Each row is a point on a landscape with many valleys, with its height.
From any point a ball rolls to the lowest of the 3 points nearest to it. It stops when none of these is lower. Distance is the straight distance between rows; heights are no part of it.
Fuf h=21.9: 88 113 149 104 96 68 80 127 80 98 72 111 60 74 76 155 125 100 113 73 96
 91 84 131 127 121 136 134 94 80 116 86 93 92 84 106 118 128
Lenu h=27.1: 95 61 138 108 113 65 119 122 107 87 100 119 89 84 127 94 87 75 88 112 41
 113 103 129 104 111 87 73 97 88 120 74 96 103 103 101 130 92
Norik h=30.9: 119 59 93 110 103 84 137 83 102 100 112 104 130 110 138 65 68 91 98 103
 67 112 127 92 78 100 91 51 110 98 104 92 105 99 108 103 130 78
debap h=27.9: 100 123 67 97 92 139 88 92 90 103 104 104 113 109 101 73 97 115 99 73
 128 106 80 80 97 68 104 122 110 87 85 116 107 99 101 77 69 101
luv h=26.0: 118 81 79 107 93 114 116 90 85 106 110 106 112 118 115 60 81 90 108 99
 94 106 117 75 73 74 102 78 110 96 101 101 112 102 122 91 118 85
zotof h=58.1: 77 107 117 109 101 102 106 106 91 95 102 93 93 120 84 119 114 46 136 150
 91 92 130 116 89 95 88 97 113 140 87 100 80 89 121 95 118 98
Losu h=62.1: 129 73 74 104 97 108 109 88 99 89 116 119 116 98 126 70 87 116 90 78 97
 113 104 69 81 78 105 78 107 86 106 97 107 113 105 100 92 82
kiso h=38.2: 93 85 113 77 120 78 110 97 142 92 104 87 116 94 105 108 86 97 81 142 103
 98 115 113 107 130 65 90 89 115 116 95 100 112 76 111 92 87
zil h=18.3: 88 69 121 114 104 77 140 102 97 107 96 97 106 119 123 104 81 53 101 143
 64 96 141 110 91 109 74 62 110 135 105 90 70 97 109 113 136 82
Fosas h=16.9: 113 98 57 79 92 132 110 61 123 102 120 71 137 109 102 75 81 125 107 115
 130 104 110 73 83 89 68 93 104 115 91 114 110 108 99 104 83 75
ves h=20.7: 102 105 80 86 103 111 105 92 113 101 113 88 109 117 100 97 89 86 119 124
 109 99 122 96 85 95 86 92 105 120 101 109 101 107 99 97 99 85
pizi h=11.8: 93 139 79 116 87 129 73 94 83 111 96 103 108 110 90 85 117 130 92 53 121
 97 55 80 121 89 121 133 106 79 86 108 111 84 101 90 81 113
zizu h=6.6: 99 105 83 110 94 108 132 85 87 110 111 91 116 148 97 91 95 50 136 143 96
 99 140 92 69 91 85 90 122 138 99 104 89 94 138 103 126 88
venu h=23.5: 102 100 150 100 106 62 88 128 90 96 68 124 58 80 102 143 115 91 93 82 86
 92 87 130 121 116 116 114 87 89 119 82 93 94 93 106 113 111
biv h=12.2: 86 117 61 91 84 116 114 86 116 102 124 74 121 139 83 89 107 86 122 141
 120 93 129 93 83 101 71 98 109 138 98 107 87 100 101 109 98 82
Muk h=26.1: 95 83 147 116 110 66 105 133 84 93 77 123 64 91 110 125 103 84 101 93 65
 105 99 127 107 118 115 104 87 85 123 76 92 98 105 96 123 109
goled h=41.0: 106 83 108 80 109 85 98 99 130 78 112 94 104 88 105 103 84 113 81 121
 106 111 109 107 100 112 83 89 94 92 105 98 100 111 80 105 82 92
Duv h=17.1: 105 100 62 93 88 114 128 63 124 117 119 65 135 131 93 79 86 102 114 127
 120 96 134 78 70 95 64 84 114 122 97 113 104 110 110 111 95 78
takof h=78.8: 122 104 92 102 95 108 69 93 113 110 93 105 96 67 106 103 94 173 62 46
 133 96 57 78 122 102 125 109 92 63 85 116 108 96 92 102 53 116
misa h=13.7: 123 79 49 105 90 126 139 70 97 114 115 100 139 131 120 38 73 93 100 91
 99 112 132 54 68 79 88 80 130 92 106 89 115 106 129 93 112 75
kemut h=42.2: 125 62 98 115 102 81 111 103 104 88 105 119 108 98 126 74 78 98 94 85 65
 108 108 87 86 96 100 60 100 89 118 96 111 106 103 106 113 84
Desu h=34.5: 110 105 65 113 86 122 121 76 73 125 107 107 130 151 108 54 76 57 133 102
 100 108 134 66 65 71 90 87 128 106 98 97 104 98 144 73 129 88
sifa h=28.1: 100 60 122 123 94 82 122 108 74 112 93 103 99 129 122 87 85 46 117 133
 60 113 130 112 81 107 101 64 102 120 93 96 80 92 134 93 162 92
buv h=43.2: 92 119 94 97 95 119 94 104 88 95 98 98 95 115 97 102 114 89 119 99 109
 96 90 95 87 88 99 112 103 118 98 107 107 96 108 90 96 101
nugi h=35.2: 98 126 84 112 89 121 87 93 74 101 100 110 96 119 90 85 109 96 114 79 106
 107 83 87 99 74 117 117 106 88 84 105 105 86 114 77 97 99
Rola h=15.1: 124 79 60 106 98 119 115 69 96 96 117 103 138 119 119 50 65 110 102 87
 118 102 110 52 79 77 96 77 119 86 103 109 112 104 118 90 98 81
daved h=49.4: 110 78 97 121 88 101 136 94 73 116 99 105 117 128 112 77 78 50 124 126
 72 106 146 99 68 94 102 60 109 134 95 91 85 85 133 100 152 87
pekos h=64.4: 138 76 78 110 103 95 91 94 103 94 111 121 114 78 136 75 78 139 81 57 99
 96 83 76 102 78 121 93 95 58 97 101 114 113 103 103 85 95
Fozo h=56.5: 87 137 93 85 99 122 66 103 105 105 99 86 85 89 79 109 117 138 75 75 129
 95 64 101 119 96 108 113 88 96 91 112 105 85 81 102 77 133
doz h=19.5: 90 126 125 95 97 84 79 120 87 104 81 105 68 84 73 133 127 106 103 83 105
 90 66 123 111 113 126 133 85 95 95 97 99 87 81 104 103 134
mit h=54.6: 72 97 129 92 108 81 106 121 100 86 94 87 83 108 85 140 108 56 105 144 89
 103 123 128 99 125 84 97 99 127 109 100 75 98 96 103 111 100
Rozu h=34.6: 68 130 85 86 99 117 97 93 103 102 122 70 106 116 71 102 118 78 124 138
 124 84 110 111 94 99 80 116 100 154 80 114 95 97 105 96 97 95
mul h=28.0: 103 49 115 103 99 75 155 82 117 100 113 88 124 117 131 74 77 81 90 124
 70 110 138 113 85 113 72 53 112 120 108 81 100 109 111 118 138 77
kuve h=36.6: 97 80 118 92 118 76 124 99 130 85 103 102 102 86 108 102 90 89 89 124 87
 104 121 107 98 119 68 83 96 107 111 90 91 111 87 107 98 94
vidi h=66.7: 133 85 73 116 90 113 89 88 101 106 101 121 114 78 117 83 83 154 76 50
 108 101 77 59 108 77 128 105 104 59 95 119 105 104 111 98 76 91
Pap h=52.7: 94 90 151 91 115 64 86 124 121 92 82 118 70 46 100 137 104 120 73 86 96
 102 80 129 132 137 101 113 93 70 135 79 93 109 81 110 89 121
punaz h=41.1: 92 94 142 84 118 66 88 126 114 94 85 108 78 77 100 128 108 98 87 106 87
 99 102 124 120 124 93 105 97 88 121 85 92 110 79 107 96 115
kiz h=76.0: 110 75 140 126 105 58 89 123 98 102 77 143 83 59 118 114 103 125 75 50
 60 95 77 121 118 113 132 97 83 44 125 86 94 114 97 110 119 104
dus h=27.8: 103 111 68 101 98 119 115 95 96 102 113 94 118 134 104 81 97 78 116 106
 102 108 109 83 78 75 93 91 111 111 90 107 106 97 120 89 104 87
sizaf h=18.4: 115 103 68 90 96 129 101 72 102 100 120 91 129 111 105 64 88 128 95 93
 118 107 100 61 83 80 86 97 110 96 99 111 112 104 101 96 77 84
rufa h=33.0: 93 60 132 99 121 64 120 107 124 93 94 101 100 94 120 109 97 72 89 138 65
 105 117 136 108 120 69 82 110 107 123 79 89 106 98 107 107 85
zab h=19.3: 97 96 105 72 105 91 89 103 139 90 105 73 95 74 89 116 94 128 74 125 114
 91 91 110 122 125 75 101 90 101 111 102 92 109 66 107 73 106
kiro h=53.2: 109 96 97 78 100 113 83 102 119 87 108 99 102 82 101 105 91 139 80 92
 113 99 78 80 112 100 94 99 95 80 92 107 110 107 88 111 73 105
Redon h=46.7: 113 113 118 115 93 84 76 104 87 97 73 127 77 72 99 127 114 133 94 52 98
 92 73 100 117 108 140 119 85 63 99 99 114 101 97 104 102 114
Lerun h=29.6: 113 69 129 123 103 65 103 126 84 99 79 132 75 90 124 105 105 75 108 94
 51 103 106 119 99 103 117 86 81 90 110 80 86 99 110 90 136 101
folam h=56.9: 107 117 110 122 90 100 90 117 67 104 82 123 80 105 94 118 115 87 129 85
 91 97 90 108 100 85 136 113 93 90 96 93 111 91 111 92 111 104
Luvo h=23.8: 73 127 157 88 105 66 81 119 87 100 79 94 53 73 67 161 135 96 97 95 108
 88 82 141 125 128 113 129 94 91 121 90 95 90 64 98 96 137
fav h=77.9: 121 115 99 110 95 106 70 95 93 118 92 115 92 73 100 111 105 168 69 40
 119 97 55 80 126 98 133 117 92 51 92 114 105 104 94 99 71 110
por h=10.0: 83 119 59 85 99 133 104 67 131 102 114 58 136 118 82 90 103 107 103 133
 123 94 112 89 95 103 73 109 97 134 84 120 102 105 91 107 82 86
sarig h=19.6: 109 87 66 70 94 116 113 56 153 104 128 53 132 97 90 91 84 135 86 129 129
 97 127 90 97 119 59 91 88 122 92 109 107 115 75 119 71 75
Sekab h=56.1: 120 83 89 121 89 108 96 110 87 100 90 132 103 92 122 87 89 124 96 68 89
 106 95 71 103 72 128 96 96 65 98 99 109 112 107 99 97 89
Kelu h=36.0: 118 122 67 131 86 125 85 92 70 113 91 127 103 107 108 83 103 121 101 43
 102 105 72 72 113 63 136 133 113 63 97 114 112 103 117 88 92 95
Benab h=20.6: 103 112 124 94 96 84 76 112 103 97 85 106 77 70 91 131 109 136 85 77 117
 95 75 107 127 122 116 115 82 73 104 103 104 99 77 109 93 120
ruri h=42.0: 105 137 95 109 88 109 74 101 80 116 90 107 91 86 91 106 116 119 103 58
 116 99 62 97 113 95 134 130 100 85 91 109 108 86 99 95 90 115
fep h=22.1: 127 75 75 84 104 105 110 74 122 90 132 96 127 85 113 71 71 135 83 90 118
 105 108 70 92 96 87 70 100 91 105 104 112 111 98 107 74 84
nel h=85.2: 104 106 134 144 94 87 96 116 58 107 54 143 70 81 96 132 116 95 130 53 65
 92 82 123 114 94 157 137 74 65 91 88 111 99 118 105 136 107
vapag h=34.0: 98 105 92 60 113 120 75 95 135 104 119 68 107 75 86 95 95 159 68 100 133
 107 72 89 113 110 89 98 85 93 83 121 107 96 77 104 52 117
ludaf h=42.3: 96 66 148 105 123 56 96 124 112 87 86 118 79 73 110 116 95 90 78 94 76
 108 90 136 116 125 88 95 92 86 134 71 94 107 99 105 108 108
rur h=18.5: 114 77 94 84 100 89 124 73 124 90 118 89 119 105 113 83 73 108 90 122
 108 103 110 91 83 100 73 76 102 99 102 102 104 115 90 118 90 90
goz h=25.5: 101 36 116 118 102 63 135 94 101 109 106 98 124 105 141 67 75 76 96 110
 48 118 128 109 77 111 86 41 107 105 113 92 91 105 108 104 155 81
Sevi h=21.2: 104 113 53 128 79 141 86 87 58 120 90 118 116 131 102 64 100 101 117 57
 101 101 96 54 96 57 119 121 112 65 90 103 118 97 124 79 86 93
zurit h=45.3: 76 157 78 89 87 127 62 89 88 116 102 83 96 92 62 74 126 115 77 42 142 84
 51 101 137 92 119 139 94 103 78 116 109 74 91 97 78 138
lis h=52.1: 112 80 111 83 110 91 89 108 122 85 102 104 98 75 103 101 95 131 77 99
 111 98 91 101 114 116 89 96 89 79 108 94 102 122 81 114 81 104
zize h=53.1: 99 145 108 121 94 102 82 108 70 104 73 119 76 92 94 120 124 115 112 62
 99 94 70 107 111 98 146 131 97 87 85 100 112 89 94 93 109 115
navar h=30.0: 102 90 97 90 117 106 107 104 98 90 107 107 98 115 97 102 104 90 97 110
 95 100 106 97 87 90 98 95 100 103 103 107 92 106 107 101 101 95
mon h=29.2: 100 87 96 112 95 99 126 92 84 91 101 99 101 131 109 96 94 47 129 132 90
 102 125 106 87 84 87 81 110 132 93 93 82 94 127 102 125 83
Kif h=17.5: 115 80 77 75 100 104 121 66 132 92 124 71 135 107 113 76 72 122 97 124
 119 100 122 80 91 103 79 71 104 109 109 111 106 108 90 122 86 81
gur h=53.7: 83 121 128 79 109 86 79 120 119 87 102 86 79 77 81 130 108 115 93 112
 110 97 86 117 118 121 91 110 94 105 113 102 99 100 69 106 89 111
Nozar h=18.8: 121 98 64 99 96 126 102 80 84 102 105 108 122 118 104 62 85 106 104 78
 112 113 106 64 86 74 103 95 119 87 95 103 111 100 121 77 96 81
vifeb h=18.6: 100 90 89 79 106 113 112 81 130 90 122 71 118 107 90 106 88 110 91 140
 119 99 114 95 96 110 72 92 98 116 101 107 96 110 82 113 85 83
rarig h=9.4: 93 123 52 106 89 139 116 68 96 115 123 73 136 144 91 61 88 83 121 112
 119 112 125 72 74 88 70 98 133 123 90 112 105 106 118 87 103 78
baze h=58.2: 112 70 109 94 117 78 106 114 108 90 97 125 92 82 118 101 96 108 82 95 90
 109 100 101 98 105 98 79 89 85 120 92 104 111 97 105 96 90
deku h=56.7: 71 106 118 89 106 91 110 124 99 89 102 76 91 113 78 139 109 57 123 163
 99 88 132 124 98 127 81 109 104 155 94 93 63 91 101 106 114 92
sos h=16.0: 103 96 60 81 103 125 124 72 105 102 118 93 131 122 99 71 80 103 109 117
 119 97 122 75 83 86 73 86 117 112 97 108 114 109 107 102 93 82
dalu h=21.8: 96 57 123 122 105 72 124 110 91 96 109 113 102 104 127 94 83 64 99 119
 51 110 117 115 87 103 87 66 98 112 104 88 84 103 113 101 144 92
sovuz h=51.2: 69 151 100 90 97 112 61 105 94 109 98 81 86 89 69 107 129 111 81 78 133
 79 64 109 122 102 126 131 90 117 89 114 108 74 80 98 85 141
medut h=25.8: 79 139 58 83 100 151 86 94 116 103 120 64 123 113 76 68 114 101 101 105
 134 84 88 96 104 92 77 118 102 126 78 133 100 95 94 93 74 105
Dasa h=40.1: 97 94 119 122 100 89 120 130 63 100 87 118 82 125 111 114 104 58 125 116
 68 104 118 114 94 87 116 89 99 120 99 89 78 84 125 87 144 108
tum h=20.5: 108 64 88 101 92 91 143 65 122 95 124 75 145 113 112 77 82 95 89 127 102
 105 138 90 78 113 68 69 110 118 113 80 95 107 98 118 110 67
baz h=6.7: 80 124 46 84 81 140 116 63 120 115 120 56 142 136 80 75 104 94 115 123
 122 95 123 92 82 93 60 105 116 142 83 112 108 103 107 103 88 81
dol h=35.9: 94 102 98 101 105 99 117 106 91 91 94 103 98 123 99 100 102 70 124 123
 93 96 109 101 92 90 98 93 97 119 96 96 100 96 113 92 116 92
Nezu h=36.4: 102 101 83 67 99 119 77 86 139 95 129 66 127 84 86 95 88 152 79 118 134
 95 88 85 113 111 77 105 86 104 77 121 100 104 77 100 52 108
nulu h=16.4: 92 101 79 81 99 106 122 78 127 99 116 74 120 119 95 101 89 85 116 145
 110 99 133 100 81 109 73 80 110 142 100 102 96 112 99 116 108 73
giku h=51.5: 100 132 81 144 81 130 71 92 55 119 82 124 111 98 95 92 116 137 109 31 99
 98 57 75 132 84 142 142 111 51 71 113 116 104 112 89 86 105
nimo h=36.8: 106 113 80 93 96 119 86 103 108 98 111 88 106 98 89 93 109 112 97 96 110
 98 81 94 95 83 101 108 98 101 93 113 103 100 94 92 85 116
sonek h=55.9: 102 125 123 117 93 94 89 113 64 100 81 112 72 93 88 127 126 97 119 71 94
 93 80 119 107 100 149 123 96 83 92 96 111 90 109 97 113 114
Bunip h=24.7: 106 69 113 117 101 89 117 115 75 105 95 114 97 119 117 96 87 53 117 123
 66 104 121 106 86 91 101 67 109 114 101 93 82 92 127 88 148 92
fegan h=39.0: 113 91 100 104 107 86 101 107 99 100 108 121 97 103 108 101 97 97 104 92
 87 101 102 91 91 90 103 89 95 88 98 94 101 102 102 92 110 103
niz h=23.9: 86 134 40 92 84 147 85 85 101 105 121 80 132 134 82 63 102 81 117 110
 127 98 99 81 99 89 76 117 114 123 86 123 107 99 110 82 81 99
sonas h=72.8: 120 105 88 114 93 108 80 101 95 102 100 121 94 83 102 97 98 141 84 62
 115 103 65 85 110 89 118 106 102 66 97 113 105 105 98 107 79 98
mos h=40.7: 98 109 126 110 108 94 100 114 84 93 83 110 75 114 97 118 114 69 120 113
 84 107 100 115 93 92 114 108 94 107 101 96 92 89 116 94 115 109
neso h=52.4: 107 77 137 105 108 66 91 122 112 85 86 125 81 71 122 109 99 106 79 89 78
 107 88 111 114 115 110 101 85 74 129 83 106 113 94 106 104 107
gageb h=38.6: 77 109 105 86 107 101 99 103 129 92 107 84 93 96 80 120 103 101 104 139
 110 99 110 113 94 116 79 94 99 125 98 98 89 103 80 110 82 107
fituv h=30.3: 103 119 123 103 104 87 75 115 90 103 81 118 68 73 92 128 117 124 87 64
 106 91 73 103 112 108 131 119 85 68 97 101 111 96 84 102 96 120
kase h=25.2: 99 97 145 119 106 70 98 143 78 94 67 122 68 89 97 140 121 77 111 86 75
 107 88 135 107 105 124 120 93 95 105 86 102 90 101 91 115 112
lumeg h=59.9: 119 93 110 127 94 91 92 120 70 103 76 130 75 100 108 113 103 94 110 68
 74 102 97 104 104 82 141 108 87 78 94 93 103 90 114 93 123 105
Ger h=27.0: 106 111 79 114 94 116 101 104 77 112 100 115 104 131 103 80 102 75 121
 85 85 114 110 82 87 64 117 105 104 100 99 102 105 93 139 82 108 98
fumik h=36.7: 96 148 87 103 84 120 65 93 79 119 88 103 94 88 67 97 120 132 80 48 132
 94 56 94 126 96 131 140 96 96 81 106 116 83 87 96 84 138
tud h=21.1: 91 66 117 108 93 88 137 98 83 108 101 90 103 133 117 104 89 39 121 154
 77 102 148 114 87 111 77 72 116 146 101 93 65 95 123 115 146 84
budu h=12.0: 110 95 48 95 89 139 130 74 78 112 118 84 142 152 105 44 78 85 122 88 117
 112 129 54 71 79 75 93 137 88 95 104 115 100 129 84 107 85
deto h=49.6: 99 119 95 98 96 114 77 102 103 111 93 105 91 81 84 112 105 139 86 65 125
 98 71 92 113 95 126 116 94 84 90 110 105 93 82 97 74 121
pudur h=25.6: 93 120 73 83 90 133 86 94 115 97 118 71 104 95 84 78 107 118 90 112 125
 88 81 89 99 89 96 108 97 113 91 114 105 96 90 95 76 109
delab h=14.8: 101 112 43 113 81 143 96 80 68 107 111 97 130 146 96 48 98 86 116 82 111
 107 116 62 86 62 91 108 135 93 93 102 109 100 123 72 95 93
dut h=47.4: 123 88 77 90 101 120 88 88 104 95 110 104 109 95 116 75 74 137 80 77 116
 108 85 71 101 85 104 90 102 75 99 108 111 105 98 103 66 101
Zes h=39.9: 86 92 130 93 109 79 105 125 99 88 89 110 70 91 94 123 113 75 100 123 91
 102 104 125 108 113 91 98 98 101 105 91 91 103 98 102 108 104
nofid h=36.2: 84 101 136 94 110 79 86 125 84 92 83 104 73 84 88 133 121 87 106 113 98
 100 94 126 118 116 104 108 95 101 112 82 92 98 92 108 115 121
pafo h=29.5: 84 119 133 68 108 79 68 111 118 103 85 95 85 55 80 150 110 136 59 97 124
 102 81 123 131 135 101 112 81 74 112 93 103 96 63 106 83 130
futis h=55.0: 122 84 86 109 99 99 96 101 108 93 107 120 103 90 128 81 79 126 85 78 101
 104 99 78 89 86 105 79 106 78 95 104 117 116 96 103 87 92
rizi h=41.2: 94 73 125 109 112 79 109 123 85 95 93 103 78 106 110 121 102 59 118 129
 76 103 125 125 94 105 98 87 92 119 104 89 89 97 109 89 129 105
Sez h=63.5: 91 133 103 94 98 107 78 115 106 103 97 96 90 95 85 113 117 107 111 96
 119 95 72 102 100 106 115 111 94 111 98 102 112 89 86 96 96 119
miku h=18.7: 93 82 97 95 102 88 128 88 117 87 116 92 115 116 110 94 91 84 103 136 90
 94 126 97 94 110 70 86 106 121 100 101 99 107 104 113 102 74
runiv h=61.9: 102 55 144 129 116 54 100 134 91 96 80 129 78 61 137 116 96 97 90 81 54
 109 88 124 114 116 108 94 90 60 127 82 102 114 106 99 124 101
vad h=74.9: 119 90 111 108 99 90 86 106 98 95 90 130 88 74 107 108 100 140 85 60 102
 108 78 90 111 103 122 102 90 65 101 103 103 112 91 106 84 109
nazo h=29.9: 113 63 101 104 104 87 133 84 107 95 108 104 120 104 125 77 88 89 90 106
 80 104 120 95 83 103 84 63 104 113 109 92 102 114 105 109 124 79
Vizi h=48.6: 74 115 128 98 110 94 98 117 102 87 97 88 81 95 91 134 112 72 115 134 95
 95 111 124 100 110 87 113 96 121 104 95 92 101 90 94 101 106
Lepa h=51.3: 81 144 90 87 94 124 58 90 107 111 97 87 93 79 77 91 120 148 69 55 144 85
 59 101 133 106 113 129 92 94 72 127 108 68 85 98 66 145
mana h=56.8: 76 151 84 90 98 130 87 101 104 105 114 85 97 114 76 90 123 91 111 110
 119 92 89 104 97 90 91 115 106 129 83 111 98 86 102 95 84 114
zop h=30.4: 98 120 114 87 96 99 75 109 110 110 87 87 80 69 83 129 116 144 80 67 127
 94 66 101 123 123 120 117 82 82 97 114 102 90 77 105 81 129
salu h=45.2: 93 105 114 92 106 91 98 116 105 87 95 104 85 86 98 120 113 83 106 109 97
 100 104 112 101 98 100 109 96 109 105 89 96 97 93 93 97 101
dunus h=46.8: 76 97 130 76 125 65 95 113 125 90 90 92 77 75 83 130 106 103 84 134 92
 104 99 133 119 139 81 104 100 96 125 85 92 109 74 100 86 116
nade h=39.1: 108 98 101 122 102 97 105 112 73 95 90 115 94 123 109 94 107 69 118 115
 82 101 110 103 82 75 120 96 106 111 94 92 89 87 114 83 122 106
Soged h=53.0: 74 87 138 87 126 76 103 116 107 81 105 84 74 84 95 146 105 80 93 125 91
 97 107 133 109 137 84 112 99 110 118 82 83 108 87 102 104 119
fopi h=57.6: 81 148 87 94 97 130 64 106 88 105 104 91 98 106 81 100 129 106 103 85
 119 95 70 107 107 86 113 127 92 114 80 110 109 84 95 92 78 119
Sazo h=22.6: 107 108 85 82 111 108 105 90 116 98 121 92 110 107 98 96 92 104 99 122
 109 101 98 85 93 103 87 96 104 107 98 111 99 111 93 99 93 95
gat h=26.9: 83 100 85 108 93 104 133 97 104 106 110 75 111 128 90 113 102 57 127 147
 105 103 137 119 84 106 70 86 107 150 96 102 76 93 114 110 126 77
Savuv h=32.7: 93 113 99 72 106 106 80 99 129 99 111 88 101 84 90 100 101 122 91 116
 115 98 95 100 108 112 90 108 88 96 101 116 108 95 79 106 72 112
vin h=34.9: 111 98 80 105 94 118 98 95 94 100 99 120 110 102 117 74 87 118 96 80 105
 107 88 75 100 66 120 96 102 77 95 103 119 104 108 89 90 95
tob h=40.3: 102 101 116 93 102 89 92 114 104 94 93 109 83 82 94 119 105 104 94 91
 110 102 90 104 101 102 115 113 84 80 110 93 107 103 85 103 91 112
sasov h=58.5: 67 134 124 75 97 104 85 111 92 88 99 79 80 98 76 126 124 76 110 118 103
 95 98 116 101 108 102 116 100 123 94 108 91 88 84 100 89 121
loful h=89.7: 138 77 112 126 101 80 84 119 103 102 82 137 88 65 121 115 100 149 69 47
 85 98 77 94 120 110 132 108 79 48 99 94 102 114 90 111 92 108
Bipib h=27.7: 78 82 112 88 104 83 135 94 114 93 100 72 106 110 97 122 92 62 111 155 93
 105 137 123 97 130 62 82 107 144 101 98 72 100 101 113 115 77
kof h=83.0: 111 94 143 126 102 67 89 125 82 109 63 136 70 63 104 139 115 110 97 54
 76 94 88 128 123 116 141 112 80 52 111 81 109 106 97 105 121 109
Rim h=32.6: 111 79 118 108 106 84 99 123 83 99 89 127 81 103 113 105 102 79 108 97
 74 102 109 113 88 86 107 95 88 92 98 101 92 97 112 94 132 99
zam h=48.7: 104 80 142 94 112 79 89 129 115 95 83 121 80 64 109 121 95 121 77 91 93
 103 85 116 121 123 107 102 87 78 123 89 98 111 87 111 94 107
busel h=21.0: 101 122 58 91 92 143 89 88 97 104 114 84 119 114 97 61 94 112 106 87 124
 100 91 74 97 75 87 113 118 101 86 113 106 99 100 84 78 100
Tek h=17.0: 87 120 73 81 114 134 90 89 117 100 119 70 111 108 82 88 108 105 104 125
 121 89 104 97 96 101 77 110 97 130 84 112 102 98 94 108 84 101
Sonit h=30.2: 71 126 146 87 102 84 86 124 94 83 87 92 60 88 70 147 125 81 107 112 108
 98 89 138 123 131 109 128 92 117 104 85 90 84 76 98 102 126
situ h=16.8: 100 117 107 75 99 106 60 93 122 105 91 83 86 64 92 116 104 162 65 76 135
 92 59 92 122 115 104 106 83 77 88 115 107 93 75 103 57 132
tema h=17.9: 110 107 61 84 97 128 91 67 127 103 118 73 125 108 99 73 90 125 92 112
 128 97 87 88 93 94 74 99 95 110 90 113 110 102 95 102 71 97
bafoz h=39.3: 102 96 84 111 89 114 115 96 74 111 107 111 99 143 110 85 87 54 132 104
 85 105 135 89 74 71 112 84 108 123 93 101 89 97 138 89 128 89
dameb h=24.8: 91 96 102 85 106 85 118 99 117 88 109 81 106 106 90 111 104 87 108 146
 97 92 119 116 87 119 79 90 95 128 110 102 86 104 82 101 104 91
kalo h=73.4: 115 110 101 126 92 103 86 103 66 103 70 132 93 89 100 103 110 114 107 64
 94 99 84 88 104 76 150 119 91 66 97 98 109 101 114 98 96 105
sef h=87.7: 114 126 103 140 94 119 89 98 58 118 75 134 92 100 92 105 117 107 115 42
 87 93 78 94 111 75 158 144 96 64 78 105 115 88 124 84 106 97
vusum h=30.1: 104 75 99 108 102 99 121 92 82 103 109 109 97 120 125 80 97 71 115 113
 78 102 127 95 77 87 99 77 104 119 97 92 98 100 123 96 129 89
Sova h=28.7: 85 62 116 96 99 62 146 85 131 108 107 70 131 115 113 102 87 69 97 151 80
 106 149 127 95 130 56 77 106 136 119 84 79 104 90 128 114 67
muka h=30.6: 92 108 97 92 105 101 106 101 110 96 109 82 95 109 87 110 107 78 112 146
 106 96 111 106 86 100 85 99 104 131 95 101 102 103 97 102 95 83
tif h=44.7: 98 137 78 87 94 123 86 95 105 104 111 93 102 104 82 91 110 93 104 100
 114 98 92 93 94 79 94 113 100 112 88 111 105 102 102 88 84 111
pago h=28.3: 85 78 115 81 108 71 135 77 144 95 102 65 116 103 93 122 96 83 94 159 81
 99 139 132 104 139 57 88 110 129 119 82 79 111 86 126 94 68
Pasa h=72.3: 115 133 108 144 85 99 85 105 56 121 67 135 83 86 90 114 123 109 118 47
 86 81 66 106 115 97 162 137 93 69 85 101 109 95 105 94 107 108
badip h=14.9: 121 75 66 101 90 120 140 60 124 106 124 84 143 119 117 54 67 109 100 106
 107 109 138 69 69 91 81 68 118 112 107 111 116 108 100 108 99 66
regam h=35.1: 92 56 144 108 124 60 116 116 117 94 93 115 96 74 126 110 95 84 79 114 60
 107 103 127 113 121 79 89 112 97 135 73 90 110 95 108 115 89
Fek h=44.3: 82 126 123 102 101 95 94 123 77 93 98 93 71 100 83 124 127 68 122 116
 101 92 94 120 105 99 112 119 99 117 99 94 92 86 97 99 103 119

For each start below, name the point where the ball stops.
Sez: baz
debap: sos
tum: sos
fopi: pizi
tif: baz
kiso: baz
dus: baz
